A landscape with many valleys, sampled at points; each row gives a point and its height.
A ball rolls from a point to the lowest of its 2 nearest points, and stops where none of them is lower. Distance is the straight distance between rows; heights are no part of it.
sodu h=260: [132 117 168 174 130 182 153 106 111  86 112 135 183  93 145 111 136 138
 119 167 182 105 156 118  50 106 110  53  71  78 110  97 134]
ramu h=701: [ 80 150 134 103 172  91 125 166 133 148 169 100  97 149 130 106  92 134
 126 106 132 163  57 143 135 152 109 200 201 132 121 139 146]
vuba h=805: [112  83 105 143 171 146  77 142 129 130 135 144 128 148 132  95  92 105
 102 120 112  82  98 123  92 171 106 152 185 132 170 188  69]
Vad h=579: [108 139 127 129 128 202 155 139  88 104 177 126 152 159 132 140 141 113
 175  74  70  75 156 140 168  96 139 106 149 164  65 125 202]
Kibe h=544: [109 138 163 146 113 191 173 127  61  93 189 117 162 140 128 156 165 113
 153  99  73  71 151 126 149  81 145  83 117 156  47 116 181]
vimif h=258: [121  80 166 103 115 100 202 116 110  57 165 103 119  79  86 150 136 120
 103 105  94 121  92 131 118 116 181 129  97  69 121 119 143]
Gele h=530: [109 127 131 113 186 198 124 161 131 117 103 126 135 144 158 114  95 123
 172  71 102  35 127 174 148 124 146 108 170 154 105 144 196]
Fem h=321: [115 102  91 161 118 126 126 121 131 101 178 145 128 121  98 115 140 122
 116  97 112 125  99  84 121 172 110 102 154  78 135 159  89]
ribef h=87: [123 104 136 107 143  93 158 147 146 124  99 153 126  89  79 145 101 161
 130 152 151 171  96 129  83 104 166 182  86  73 127 112 111]
Dul h=154: [120 106 126 108 143  60 162 143 139 131 124 139 111 100  73 151 113 165
 140 129 162 202  82 107 104 119 144 199 119  69 134 103 104]
letu h=435: [127 143 106 163 110  75 103 144 167 190 140 101 111 168 146 164 108 150
 139 153 147 214 146  79 179 146  89 197 145 143 187 122  66]
Zekep h=561: [124 106 150 111 185 114  98 137 151 128  93 161 105 146 124 118  77 119
  93 135 151 119 102 150  58 144 153 197 149 145 183 153  76]
sela h=700: [ 89 149  83 105 156 154 126 167 132 136 178 125 140 127 123 103 124 134
 189 110 136 136 116 112 163 127 144 143 141 153  95 139 175]
rogef h=173: [117 104  97 120 137  60 114 120 127 122 172 137  80 147 110 126 134 117
 106 107 132 182  86 105 120 157 113 184 186 113 176 121  62]
zuz h=409: [145  86 110 209 109 157 113 103 142 123 138 129 174 128 142 121 130 123
 121 156 117 112 182  89 101 145  98  77 105 112 172 170  77]
laf h=456: [130 124 136 131 146 183 128 112  90 104  65 129 141 132 141 143 134 120
 149 107 132  15 153 161 136 114 162  64 145 159 104 116 150]
kavil h=288: [132 109 121  81 121  58 136 130 119  96 167 141  70 112  93 123 141 108
 115 105 132 167 103 139 112 115 163 183 150 126 144 100  95]
bofam h=502: [124 135  57 104 105 148 124 141 124 133 168 132 129 143 112 104 150 102
 184  88 140 127 147 118 193 156 119  98 162 179 129 154 124]
damas h=433: [130  93 146 149 137  46 127  94 159 128 102 143  99 141 110 163 113 143
  89 161 106 187 119 123  71 121 113 183 114  80 168 117  91]
zop h=442: [105 137 137 111 102 121 166 118 115  87 183 136 130 113 108 137 153 129
 114 102  93 134  94 125 146 132 140 110 121 100 102 103 153]
Lipu h=819: [142 154 163  66 134  89 137 146  95 122 155  91  73 129 124 133 143 119
 118 103 105 139 131 170 154  76 199 186 133 181 107 110 183]
Von h=286: [141 126  79 103 147 108  81 129 145 149 110 125  84 164 146  99 122 113
 141 107 140 101 147 165 132 130 110 140 178 178 161 135 108]
zulek h=382: [115 169 110 135 110 175 111 135 151 153 154 118 142 183 177 114 133 126
 146 105  93 120 133 156 182 167  61  94 181 142 122 125 171]
Gep h=131: [136 194 126 113 107  69 101 141 149 170 104 128  86 153 135 134 130 147
 121 144 143 196 134 133 146 132 111 154 136 147 142 108 126]
Furut h=383: [126 113 143 154 113 186 134 121  99  77 136 149 145 122 125 109 130 126
 127  81  98  45 129 135  96 144 143  61 144 116  95 155 120]
geniz h=464: [155 143  76 115  97 111  95 124 148 165 130 121 105 163 125 128 147 116
 151 136 148 162 162 134 176 153  94 130 158 182 189 138  82]
lufa h=319: [127 137 120 111  99 118 121 106 129 108 138 129 104 144 132 119 151 125
  95 119  88 108 121 143 127 144 117 106 138 130 119 118 120]
Novoz h=727: [103 160  94 116 115 150 141 143 129 121 166 135 157 121 128 121 141 136
 171 125 147 138 127 107 158 129 135 109 118 140  93 122 166]
mukep h=495: [124 124 122 126 178 202 127 136 107 111  74 132 149 135 164 126 109 129
 183  94 138  24 152 167 148 115 166  76 154 157 106 123 194]
rizes h=445: [125 185 204  97 126 119 148 131  96 134  96  91 121 101 134 122 128 149
  92 132  97 152 101 146 155 105 161 136 112 124  61 125 216]
Zame h=205: [122 156 116 169  69 158 132 108 125 117 181 145 158 146 157 130 164 127
 117 115  93 128 138 106 156 169  72  58 155 115 129 135 123]
koro h=742: [131 158 113 125 112 158 136 130 127 146 109 130 168 113 127 113 144 142
 163 152 168 127 150 120 140 124 129  80  99 139  96 110 163]
Tapof h=303: [119 153 134 137 135  64 109 116 159 148 135 112  95 158 144 136 112 159
  94 145 103 182  99 122 113 149 100 179 161 113 165 114 105]
dekal h=333: [137 116 177 139 146 133 112  80 155 107  62 139 132 134 151 146 104 141
  50 159  99 103 119 161  56 130 129 125 100 105 143 125 115]
zomel h=771: [118 141 178  94 133  77 171 123 143 115 135  98 114 108 131 122  99 157
  94 111  98 160  55 148 113 151 153 190 162  98 115 131 169]
Redi h=534: [126  92 107 152  95  67 133 111 155 137 135 148  99 148 116 168 153 123
 107 159 115 200 148  90 128 131  95 143 114  87 188 111  59]
dedum h=309: [132 101 151 169 137 189 128 110 126  80 109 164 171 104 131 123 125 141
 112 143 153  82 149 120  47 127 134  60  82  87 137 134 109]
vaful h=220: [129 111 171 126 152  96 140 107 161 115  81 141 125 116 118 143  79 165
  80 150 126 147  87 138  55 131 141 178 109  82 147 134 120]
Suvi h=792: [136 149 126  66 120  96 125 127 100 130 123 120  81 131 116 131 153 113
 128 117 119 116 141 156 153  92 173 140 124 181  99  91 159]
Big h=802: [124 147 187  77 138  59 178 144 123 115 159  86  94 108 128 132 107 147
 108 107 103 171  79 145 141 122 192 213 146 132 120 134 181]
badi h=688: [126 104 122 114 144 146 126 137 138 100 105 163 141 102  99 127 109 133
 125 123 140  88 118 137  77 128 169 124  97 125 130 138  98]
zilen h=755: [ 92 123 145 116 186 162 124 159 143 116 133 133 153 111 127 101  74 135
 117 114 136  97  63 136  96 154 155 166 160 113 133 153 139]
gova h=266: [121 123  99 184  94 156 126 126 124 115 194 152 145 138 135 109 147 130
 133  96  91 115 122  93 142 189  82  84 174  98 134 161 103]
nosa h=353: [131  90 137 193 157 183 116 105 139  87 116 168 180 126 144 119 105 135
 100 143 138  87 144 103  52 152 131  90 102  91 169 159  94]
nisop h=159: [154  91  92 104 123 109 100 127 128 115 116 164  91 129  97 116 133 107
 120 114 132 111 140 141  99 131 144 148 136 147 152 149  66]
lik h=460: [164 107 166 139 117 150 126  91 103 154  37 153 136 113 120 147 150  93
 130 183 154  85 162 137  94  84 103  87  55 119  96  89 108]
nal h=478: [104 114 130 152 188  80 114 139 159 153 126 113 135 138 122 139  81 165
 120 148 154 166  73  94  86 150 112 203 150  93 148 136  91]
zufa h=766: [144 126 145 165  92 130 145 115 131 149  89 134 163 104 133 137 143 138
 118 190 159 157 151 110 103 106  82  99  50  88 129  95 126]
naz h=703: [113 154 165 108  85 141 164 103  84  97 151 132 111 112 120 151 186  75
 112 120 113 128 124 113 162 107 117  65  97 121  79  76 136]
Vego h=434: [111 170 115 104 142 151 113 144 154 151 136 118 119 170 160 107 123 130
 154  89 100 121 123 167 171 141  99 125 175 156  97 127 196]
dup h=756: [134 131 203  90 118 127 160  94  72 116 118  88 102 111 119 152 180  75
  80 124  89  96 120 164 156  82 178 121  94 140  65  81 139]
did h=402: [103 128 143  95 132 108 164 138 123  98 179 118 117 100 109 130 136 142
 124 115  91 145  83 132 137 122 170 157 130 117 115 118 160]
mil h=772: [161 121 108 129 100  91 105 136 147 161  75 160 113 143 120 143 131 135
 129 174 139 157 158 133  96 114 115 160  93 133 142 116  94]
Pelan h=307: [119  99 181 102 137 125 190 137 110  72 145 103 150  66 109 142 114 134
 113 123 109 115  80 138 100 111 208 156  81  86 116 132 157]
Nasiv h=730: [114 146 189  88 106 125 168 102  81 108 138 111 107  99 108 162 176  79
 104 135 106 135 110 132 160  89 149 109  83 127  67  65 159]
sove h=150: [116 125 130 196 147 128 135 117 159 125 152 114 187 114 162 124 126 198
  98 164 141 172 118  82 104 145  98 128 114  54 151 103 149]
Vaf h=565: [148 129 139 105 119 128 142 145 106 144  70 153 135  87  99 140 135 129
 133 160 161 110 138 137 106  82 156 126  61 119  85  94 135]
Dab h=536: [129  52 125 223 131 153 115 133 177 151 113 136 198 131 149 131  92 145
 142 191 142 142 197  78 110 115 122 150  89 112 187 164  71]
Karun h=367: [114  83  78 135 138 110 115 144 124 104 174 152 113 106  84 117 131 119
 135 105 138 132  93  89 114 154 129 141 149  96 143 162  65]
gabu h=699: [109 131 137  96 149 155 134 149 122 112 160 119 129 131 127 110 104 122
 136  88  82  89  98 164 136 129 152 156 164 148  96 141 167]
fevum h=739: [111 150 160  95 142  63 153 127 140 131 165 103  90 143 131 118 110 144
  98 101 106 174  60 148 125 161 125 199 197 119 140 117 141]
ludov h=144: [147 101 167  75 105  76 147 114 111  94 107 126  79 101  92 145 138 104
  89 143 122 152 125 163  89  97 166 158  99 114 121  92 110]
lafim h=712: [136 149 121 109 138 160 134 135 107 141  89 130 145 112 125 129 135 132
 171 130 151  82 156 140 144  96 152  90 108 168  75 112 186]
Bef h=554: [128 209 149  76 116 116 128 133 112 152 113 128  81 147 145 141 163 109
 116 115 122 162 145 142 207 103 130 116 141 178  82  93 208]
dor h=155: [107 123 101 200 148 168 107 140 151 147 179  84 197 141 179 104 108 180
 144 152 144 147 118  83 142 175  84 130 164  86 160 139 120]
kuguk h=648: [126 169 137 113 167 161 136 159  97 139 137 100 127 134 129 151 132 129
 164 115 103 115 149 134 174  71 174 132  98 169  64 133 247]
zol h=441: [154  90  87 155  82 115 115 105 122 106 142 168  98 119  96 124 159  94
 117 107 119 122 157 106 118 153 106  76 113 112 141 167  75]
vudon h=345: [144 104 121 188 105 173 133 127 110  92 162 168 138 114 121 106 138 116
 138  78 118  72 134 104  94 158 132  44 137 107 105 174  96]
koveb h=587: [141  96 103 190 120 148 101 122 171 170 109 115 178 138 148 126 102 150
 148 175 133 137 184  97 122 136 104 136 106 132 176 156  84]
kupi h=602: [ 94 130  84 148 150 131 103 143 142 154 169  97 153 145 140 123 106 152
 147 133 151 165  87  84 155 173  82 159 161 112 145 139  98]
Pafut h=393: [125 150 110  85 156 128 113 152 131 139 121 112  80 154 149 113 127 116
 162  85 108 107 138 175 178 100 140 139 163 187  96 123 201]
nados h=628: [141 129 110 199  72 163 139 107 138 130 170 111 182 125 137 131 156 133
 138 156 142 165 167  87 159 157  81  50 114 125 175 146  97]
musib h=604: [144 166 155 143  96 179 162 108  91 141 117 123 180 103 148 122 177 122
 175 166 193 136 171 105 151 103  99  41  82 146  84  88 172]
ruren h=562: [ 95  86  93 117 178 109  96 161 116 141 151 131 113 144 105 112  96 112
 126 130 169 133  81 106 104 152 111 191 182 123 150 166  60]
vop h=560: [108 108  89 189 130 122 104 124 161 158 159  92 154 142 149 140 108 155
 133 155 131 170 123  69 145 156  91 155 140 111 184 141  79]
kig h=262: [100  96  99 151 140  60 118 123 138 141 171 113 102 160 123 159 126 140
 116 125 135 189  94  65 157 160  80 179 177  97 188 121  55]
dabib h=404: [127 147  89 149  67 119 126 110 142 133 168 141 124 142 128 158 166 110
 122 131 128 179 142  93 188 168  89  90 135 132 180 144  71]
bobo h=297: [148 141  97 125 185 134  79 171 160 186  47 137 117 152 143 106  88 140
 176 128 175 106 145 158 124 132 118 142 147 161 162 153 134]
lir h=349: [149  69 114 206 119 144 104 102 141 105 125 168 133 124 117 126 124 105
 108 119 111 100 157  89  75 147 116  79 107  96 166 191  63]
fugi h=351: [137  96 124  99 166 164 114 152 100  94 142 139 101 138 124 112 116 101
 136  59  99  26 127 169 143 114 181 126 168 175 129 159 140]
pil h=394: [152  97  96 139  96 124 122 131 102  94 158 165  91 105  92 108 150  98
 131  80 116  92 137 108 122 142 150  85 129 129 112 170  95]
Tirab h=726: [113 117 148  88 177 167 133 165 125  99 138 130 134 112 126 114  89 124
 131  90 109  68  90 157 113 132 187 162 144 145 125 153 145]
Mamuv h=645: [121 118 127 106  88 115 156 119 108 106 141 146 108 101  89 143 160  96
 121 142 129 140 133 122 120 115 128  87  74  99 108  93 110]
Gomo h=532: [166 156 139 131 118 141 124 137 112 171  38 147 152 106 122 125 130 142
 145 172 174 119 153 134 107  95 125 107  81 122  88 106 145]
roru h=226: [134 192 153 122 128  40 107 133 145 154 119 124  71 152 127 136 113 164
  99 143 125 213 112 130 116 135 113 178 151 119 145 106 121]
kevu h=621: [129 105 162 111  94 123 149 108 109 110  98 143 111  89  86 149 151  93
 109 156 141 128 136 136  90  99 115 101  52  78  99  82 113]
nit h=674: [119 152 128 105  73 124 149 111 110 129 129 146 124 111 114 146 176  91
 126 144 139 150 135 111 163 117 107  75  91 128 110  82 123]
peg h=668: [114 137 176  79 143 129 150 149 122 114 168  87 110 137 144 112  98 130
 113  95  66 112  89 181 141 133 160 206 172 144 108 144 180]
bevo h=832: [155 134 179  76 142 105 147 141  94 119 169  70  77 146 146 136 133 109
 107  87  86 112 125 196 150  80 210 210 136 175 124 146 184]
rige h=156: [132 123 179 106 145  84 165 130 142 110  89 124 122  90 103 140  86 164
 100 139 139 167  78 133  78 121 171 186 105  78 122 129 141]
rotu h=598: [ 94 114  85 103 180 137 102 175 129 146 150 135 125 122 104  97  95 120
 161 119 171 118  92 117 115 137 145 181 161 145 134 161  93]
romon h=403: [142 139  76  91  90  95 110 129 132 138 147 144  92 147 118 122 160 112
 137 124 145 169 147 127 156 142 119 131 142 161 153 124  92]
Pekas h=608: [132 208 136 107 106 140 122 116 115 166  94 130 116 148 161 134 157 112
 130 136 131 153 147 129 200 123  95  86 131 167  85  96 210]
Kuvor h=831: [134 146 159  74 135  66 136 148 124 117 141 112  80 107 116 123 128 132
 115 112 121 167 111 156 131 106 185 193 135 144 113 115 154]
Firuz h=347: [133 131  99  80 101  75 119 138 120 112 144 150  75 128 100 128 161 105
 123 119 135 160 138 141 127 116 152 144 132 150 130  96  96]
napek h=204: [127  87 172  86  98  93 181 104 106  72 127 117  83  86  73 159 144  90
  90 132 114 134 109 144 104 109 156 119  81  74 119  92 122]
nosig h=348: [139 143  93  75 138 108  99 131 128 133 117 119  65 162 140 103 135 111
 146  88 131  97 150 189 160 110 137 136 174 195 128 111 156]
Pato h=430: [117 104 144 175 177  49 121 120 161 163 114 109 124 146 125 157  89 184
 104 159 133 199  95  77  98 135 103 208 141  81 170 118  92]
kela h=124: [ 98 169 116 149  83 184 148 119 139 120 195 140 183 149 165 131 154 133
 137 119 123 157 132 104 190 173  76  82 159 123 130 129 155]
supa h=352: [119 148  91 132 112  68 109 135 149 155 158 133  95 166 135 161 143 134
 123 134 154 208 122  95 167 152  97 175 165 128 184 112  65]
dakin h=424: [154 123 133 135 107 152 124  96 105 132  73 141 149 113 124 134 147 110
 130 159 147  90 164 128  97 107 108  59  87 125 104 101 113]
Kuni h=486: [164  99  84 151  86 126 114 106 130 128 113 148 125 134 111 137 153 107
 136 139 127 116 181 115 118 142 103  77 103 142 158 158  69]
Maba h=627: [127 116 100 179 151 154  97 137 171 152 113 128 183 127 147 121  96 160
 133 164 152 130 139  95  87 142 110 143 110 104 164 154  95]
Pum h=522: [149 154  80 119  80 130 118 118 143 167 133 126 137 146 129 144 159 113
 158 140 147 159 164 128 199 152  95  87 135 186 175 140 114]
Nusa h=284: [129  95 171 155 147 109 118  89 157 120  75 159 140 131 136 156 102 142
  74 171 107 138 131 134  49 118 121 152  82  86 152 129 104]
Gizev h=290: [129 107 104  86 141 118 115 148 105 105 185 134  81 137 114  86 137  93
 129  70 104  95 120 152 147 117 155 153 185 171 130 148 127]
keb h=515: [131 113 171 113 167  94 113 119 151 120 110 128 103 139 136 124  78 132
  76 128 121 132  75 155  65 159 134 202 172 128 163 151  93]
gegu h=476: [102 126 151 141  91 153 178 111 108  71 173 135 144 101 113 130 158 124
 106 116 107 120 108 113 118 122 121  69 109  85  94 103 143]
Pokur h=463: [128 144 149 144  93 158 147  99 100 112 128 126 161 112 135 121 163 119
 123 150 144 104 138 125 112 117 103  48  85 108  84  85 135]
Sova h=612: [112 153 124 121 148 178 155 157 108 118 188 117 155 142 132 142 133 125
 168  97  79 109 138 127 171  97 154 132 122 162  68 134 225]
donu h=467: [133  93 151 109 149  57 132  97 141  97 138 121  87 137 118 119 102 122
  78 117 114 150  75 149  72 141 130 201 181 116 175 137  80]
Dakor h=580: [147 139 101 165  84 160 129  99 130 133 132 112 166 136 142 119 153 128
 146 147 135 114 166 115 144 154  89  49 121 144 150 137 118]
fevi h=566: [115 138 171 103 209 197 129 173 130 125  96 118 136 132 153 120  73 127
 151  70 110  61 107 181 136 118 182 143 148 157 109 151 208]
kavus h=363: [137 129 153  96 115 107 121  96 129  98 114 125  96 132 131 121 126 123
  76 120  88 106 102 171  95 138 142 135 140 125 121 115 117]
Latun h=295: [150  94 102 168 120 167 108 117 119  97 116 173 132 123 114 115 127 109
 124 100 128  74 141 106  81 151 133  70 123 121 144 185  72]
Non h=358: [157 112  78 139 161 160  91 139 153 166  60 143 151 144 136 125  95 135
 185 138 172  80 165 147 133 137 113 113 142 163 188 164 106]
nove h=659: [146 137  82 115 132 139 111 164 147 172  92 145 151 122 121 117 111 156
 188 152 183 132 142 129 129 125 135 144 110 142 121 141 124]
Guga h=499: [121 122  74 144  97 147 131 127 139 128 169 135 162 118 114 121 143 139
 163 132 159 154 131  91 149 157 112  97 114 122 142 142  94]
Rizon h=227: [139 115  92  93 139 108  90 134 127 116 144 141  79 143 118  92 123 101
 126  97 134  94 133 154 114 132 140 155 173 166 149 143  94]
gibag h=26: [123 159 100 162 105 197 134 128 147 147 174 106 197 152 168 111 139 148
 165 126 142 145 150 116 179 175  79  74 154 142 133 137 166]
Tad h=481: [133  89 131 128 102  62 133  96 148 118 114 152  85 139  96 165 144 110
  92 162 115 185 138 127  87 113  98 147 104  76 166  94  85]
lanab h=477: [137 153 104 140  59 129 129 110 151 160 142 138 153 132 135 169 160 117
 133 165 154 197 154 103 206 140  90  92 115 151 183 127  84]
rasel h=189: [128 164 105 111 182 148  97 168 160 175  76 105 112 148 163 100  93 140
 185  98 147 129 134 159 161 133 113 118 152 150 106 155 196]
gatan h=704: [132 171 129  89  90 104 146 133 110 151 112 146 105 108 118 147 168 107
 131 153 151 169 138 119 168  97 131 110  88 147  98  83 151]
Fono h=523: [ 98  93  96 154 181 101  81 147 133 166 142 110 124 147 127 133  81 143
 132 152 163 152  91  87 109 145  92 199 166 112 163 154  49]
vefak h=706: [125 100 125 190 119 115 129  97 158 122 135 133 158 123 138 141 130 149
  88 172 113 147 144  98  84 129  87 103  85  78 156 114 102]
fug h=658: [123 107  95 145 147 157 108 134 154 124 105 164 164 122 128 127  95 153
 146 142 166 112 134 112  77 134 139 132 101 110 147 148  93]
Kobeg h=682: [131 161 152 124 173 166 128 149  86 136  86 106 150 119 136 141 126 136
 163 123 130  80 155 143 156  78 180 105 109 158  60 116 234]
befu h=510: [105 138 168 152  86 181 178 109  74  77 183 130 161 120 137 124 160 120
 130 106 105  91 137 116 128 106 129  56 114 114  60  99 168]
dev h=411: [141 110 157  94 115  88 127  96 129  89 145 120  78 144 132 104 121 110
  66 106  89 124  95 176  95 148 136 173 188 135 152 125  96]
ror h=657: [141 201 142 112  84 149 136 112 111 165 109 136 152 126 155 143 173 105
 139 160 156 156 149 115 191 120  87  65 103 151 108  89 174]
nutek h=245: [134 131  79 108 188 153  93 164 154 163  64 123 115 144 159 105  88 129
 197 104 170  91 144 172 153 133 120 120 167 163 142 154 166]
gitiv h=794: [137 127 125 138  98  93 135 132 147 159  85 147 131 117 115 147 136 147
 115 181 144 187 133 108 105 109 102 141  71  84 136  95 111]
feba h=455: [123 134  65 133 123 162 120 139 138 144 158 121 165 134 123 105 131 136
 190 118 158 129 135 110 157 161 111 106 142 152 137 170 121]
muzes h=593: [140 115 186 106 126 137 153 114  97 120  68 125 123  82 100 141 136 102
 100 158 143 101 129 143 104  85 160 113  59 104  76  86 130]
roto h=494: [127 203 177  84 127  99 141 140 115 138 116 111  87 131 133 130 133 137
  98 115  96 168 115 152 173 112 149 147 133 153  78 109 209]
Poti h=533: [169 110  97 158  90 144 110  89 126 150  85 129 157 143 134 135 149 111
 144 157 125  91 185 132 127 130  91  67 114 164 159 150  98]
Lef h=743: [151 104 129 102 129  97 106 139 143 133  70 183  97 146 107 139 111 132
 119 152 149 143 135 159  68 102 150 188 110 130 144 130  82]
Rezo h=633: [ 94 146 100 123 140 108 119 133 153 138 166 121 137 135 133 123 123 161
 129 130 129 168  83 107 142 163 106 150 155 107 131 121 123]
Zezaz h=267: [119 148 113 126  80 136 135 111 121 104 171 152 118 149 137 130 170 111
 104  99  82 125 123 130 159 159  95  81 159 128 115 126 124]
Luvo h=673: [104  77 142 218 128  96 129  98 173 140 115 127 156 128 154 145 114 149
  93 186  89 160 177  77 105 116  98 136  86  89 173 119 105]
lanob h=206: [120 127 170 149 128 156 157 112 124  90 115 126 172  83 132 121 127 162
  97 164 155 122 114 129  71 119 132  88  78  68  95  94 163]
mapof h=115: [112 143  98 172 134 197 113 142 151 142 188 107 195 150 177  94 122 161
 162 125 132 127 130 110 144 175  76 104 171 101 134 146 149]
dov h=419: [130 117 139 140 117 182 139 117  84  90 117 125 142 125 128 128 140 117
 140  90 107  26 151 143 127 119 156  51 138 146  78 126 134]
tedo h=808: [160 113 183  88 147 124 148 125  79 112 152  69 100 144 143 166 162 105
 100  97  83  72 134 201 164  61 219 187 115 180 116 148 175]
bop h=346: [136 100  97 106 120 116 126 148  96  91 185 149  84 111  88 104 152  90
 138  71 103  91 129 122 138 117 177 125 150 146 120 154 103]
Tosi h=496: [187 126 155 132 111 134 118 116 104 184   9 161 143 120 135 140 137 123
 144 189 161  98 165 137 110  86 102 112  75 139 110 102 123]
Poz h=630: [110 129  81 115 173 158  94 178 146 164 117 139 150 117 123 101  84 140
 179 126 191 122 118 125 125 143 143 152 135 145 131 155 116]
lifif h=768: [146 143  99  83 104 116 127 119  98 140 106 131  92 130 118 128 169 101
 152 119 134 103 167 144 167  98 150 102 123 184 104  99 142]
Sorud h=77: [132  91  97 125 130  77 101 120 137 123 141 157  93 138 101 124 120 118
 113 125 131 149 123 121  85 136 123 174 153 121 165 142  48]
biv h=634: [127 149 204  81 143 138 157 149 118 117 124  78 100 138 164 125  99 128
 101  86  67  91 112 200 151 113 183 192 155 157  83 151 201]
basim h=581: [118  82  97 190 101  99 122 103 155 134 145 127 127 138 122 153 140 121
 108 154 110 171 160  74 135 141  87 119 105  98 185 141  61]
dif h=328: [122 157 101 130  98 147 107 121 137 131 165 134 126 177 158 114 152 112
 116  90  71 110 132 146 175 167  69  98 188 145 144 134 130]
motag h=498: [120 154 195 131 108 155 164  93  85 119 117 113 148  86 132 128 170 103
 124 155 151 124 125 115 124  94 109  70  64 103  56  60 162]
fitud h=715: [137 128 130  94 147 119 115 140 140 125  83 154 113 113 105 128 104 139
 121 138 144 113 120 150  83 116 173 163 117 140 127 130 110]
Nep h=705: [128 181 147 147  81 143 149 113 127 156 130 130 170 107 158 150 166 122
 120 183 168 187 143  91 172 123  77  75  85 116 131  85 152]
kem h=543: [128 146  71  93 126 147 124 131 132 138 135 126 116 157 133 116 145 111
 189  97 132 114 162 150 200 133 115  97 160 194 118 137 171]
lamez h=505: [130 132 111 182 134  99  95 139 174 189 115  95 136 148 149 142  98 162
 131 173 126 176 154  86 139 142  96 184 123 137 181 135  86]
Dobal h=401: [141 104 135 101 181 160 127 145  87  97 144 116  92 159 136 138 132  98
 146  60  84  29 146 196 173  75 179 145 165 185 125 141 183]
toda h=241: [142 105  92 142 138 150  98 126 125 109 125 151 122 133 128 103 121 110
 126 100 117  65 131 129 109 154 125 101 152 140 146 167  92]
Mezod h=225: [121 105 131  85 140  49 153 148 130 110 159 125  94 103  83 136 121 143
 131 113 144 189  84 122 110 118 179 206 143 106 144 110 107]
ropok h=381: [138 118 153 134 123 149 112  89 126 116  69 139 139 116 136 144 126 120
  81 153 124  83 138 145  75 123 125  91  94 124 113 109 113]
bovaz h=18: [134 193 119  99 142  91  92 160 146 179 100 115  89 155 130 107 112 148
 152 112 146 172 133 146 151 120 120 152 142 159 114 133 163]
viti h=737: [122 121 142 196 107 130 153 103 144 121 133 122 179 103 147 131 156 150
 101 176 149 167 157  90 105 121  76  88  70  65 152  91 129]
Nute h=116: [136 199 111 116 148 123  98 161 146 188  70 112 115 148 141 107 110 154
 172 117 155 161 153 147 171 121 102 112 136 152 108 153 193]
Zolur h=667: [ 93 153 102 102 157 120 116 157 146 150 169 116 119 134 127 106 102 143
 155 113 143 151  88 121 149 151 122 177 169 140 116 136 154]
Pizov h=217: [121 132 146 158 137 128 150 115 144 110 129 125 171  98 127 123 122 184
  95 161 144 156  93 109  91 136 117 114 101  60 117 105 160]
Tuzud h=570: [129 151 158 130 115 181 163 127  75 127 126 120 179  90 138 120 160 129
 180 148 179 104 160 108 129  81 141  58  73 139  65  90 178]
Toson h=781: [144 124 194  98 142 136 146 109  77 109 122  83 107 131 126 155 153 100
  93 108  85  64 129 181 162  79 196 139 119 162  78 112 158]
Gogav h=629: [115  84 134 215  87 102 143  96 167 135 136 123 155 131 143 159 139 119
  88 180  92 179 180  66 149 131  78 107  93  93 191 111  90]
fike h=413: [147 121  67 135 142 179 101 139 142 144 120 120 164 136 132 108 116 130
 188 117 168  86 149 133 138 153 119  95 146 154 155 171 118]
kisa h=296: [140 101 118 115 158 167 106 141 110  90 119 165 113 125 113 103 106  97
 128  74 114  40 121 140 108 149 166 109 162 152 138 165 106]
Gegi h=600: [124 138 189  92 178 171 139 167 122 120 116  87 130 128 155 127  87 125
 130  84  85  76 107 188 151  99 194 171 142 158  94 158 208]
fele h=780: [102  96 121 139 183 157 101 144 144 110 136 149 151 126 121 102  86 126
 115 119 136  94  75 113  84 168 134 158 165 103 153 165  92]
Totet h=373: [110 109 152 165 162  48 116 102 168 148 127 116 103 162 136 157  93 151
  90 156  99 180 119 107  83 138 105 203 148 105 175 126  80]
mori h=78: [105 104 103 187 161 139 125 121 149 124 161 113 193 121 151 123 114 186
 130 145 153 154 101  68 112 162  99 147 135  64 152 128 113]
Nagu h=535: [151 158 181 133 125 157 152 122  74 153  73 126 162  77 127 111 156 116
 153 160 180 114 152 110 118  79 116  86  56 116  58  73 168]
fega h=736: [ 99 173 169  89 174  91 141 172 136 141 163  86  85 137 131  98  78 145
 136  96 118 175  73 156 138 132 136 209 181 136 100 152 186]
sodep h=400: [137 157 207 107 129 134 162 128 107 117  83  91 135  83 127 130 114 150
  85 139 115 127  95 153 115 111 187 135  88 106  68 122 184]
kipi h=355: [124 127 173  91 123 109 167 123 116 102 125 108 123  88 117 142 123 139
  96 132  97 129  94 150 112 116 176 149 102 113  93 112 161]
zug h=738: [156 169 103  85  87 108 126 130 116 165  95 141 109 134 124 137 166 110
 145 148 149 150 157 139 173 115 116 108 118 176 122 102 133]
sifod h=475: [133  49 119 249 115 164 122 111 154 120 142 114 198 118 136 117 108 128
 133 172 135 137 211  68 118 133 106 111 105 122 184 182  67]
Kapo h=690: [172 130  94 135 123 142  99 174 154 197  53 137 156 148 133 124 106 159
 184 160 183 135 161 136 131 114 121 159 113 153 152 156 103]
tal h=329: [129 123  80 174  90 143 108 117 138 133 187 133 141 148 130 122 149 117
 132 112 114 146 138  90 176 187  79  91 164 128 174 173  75]

Call two points neighbours if one is among the 2 nearest of the other. Go from one point of each pair to the other, from neighbour to neighbour, staying as low as possible. Name the highest point that can't be avoided.
toda, Zame -> nosa
toda, Sorud -> Karun
mori, ribef -> Pum
gibag, mori -> dor
mori, lanob -> Pizov

For each start below, name the point where the ball stops.
Big -> Sorud
Tirab -> toda
fega -> Sorud
bofam -> bovaz
Novoz -> Sorud
Vaf -> ribef
badi -> toda
Dakor -> Sorud
bevo -> ribef
musib -> ribef
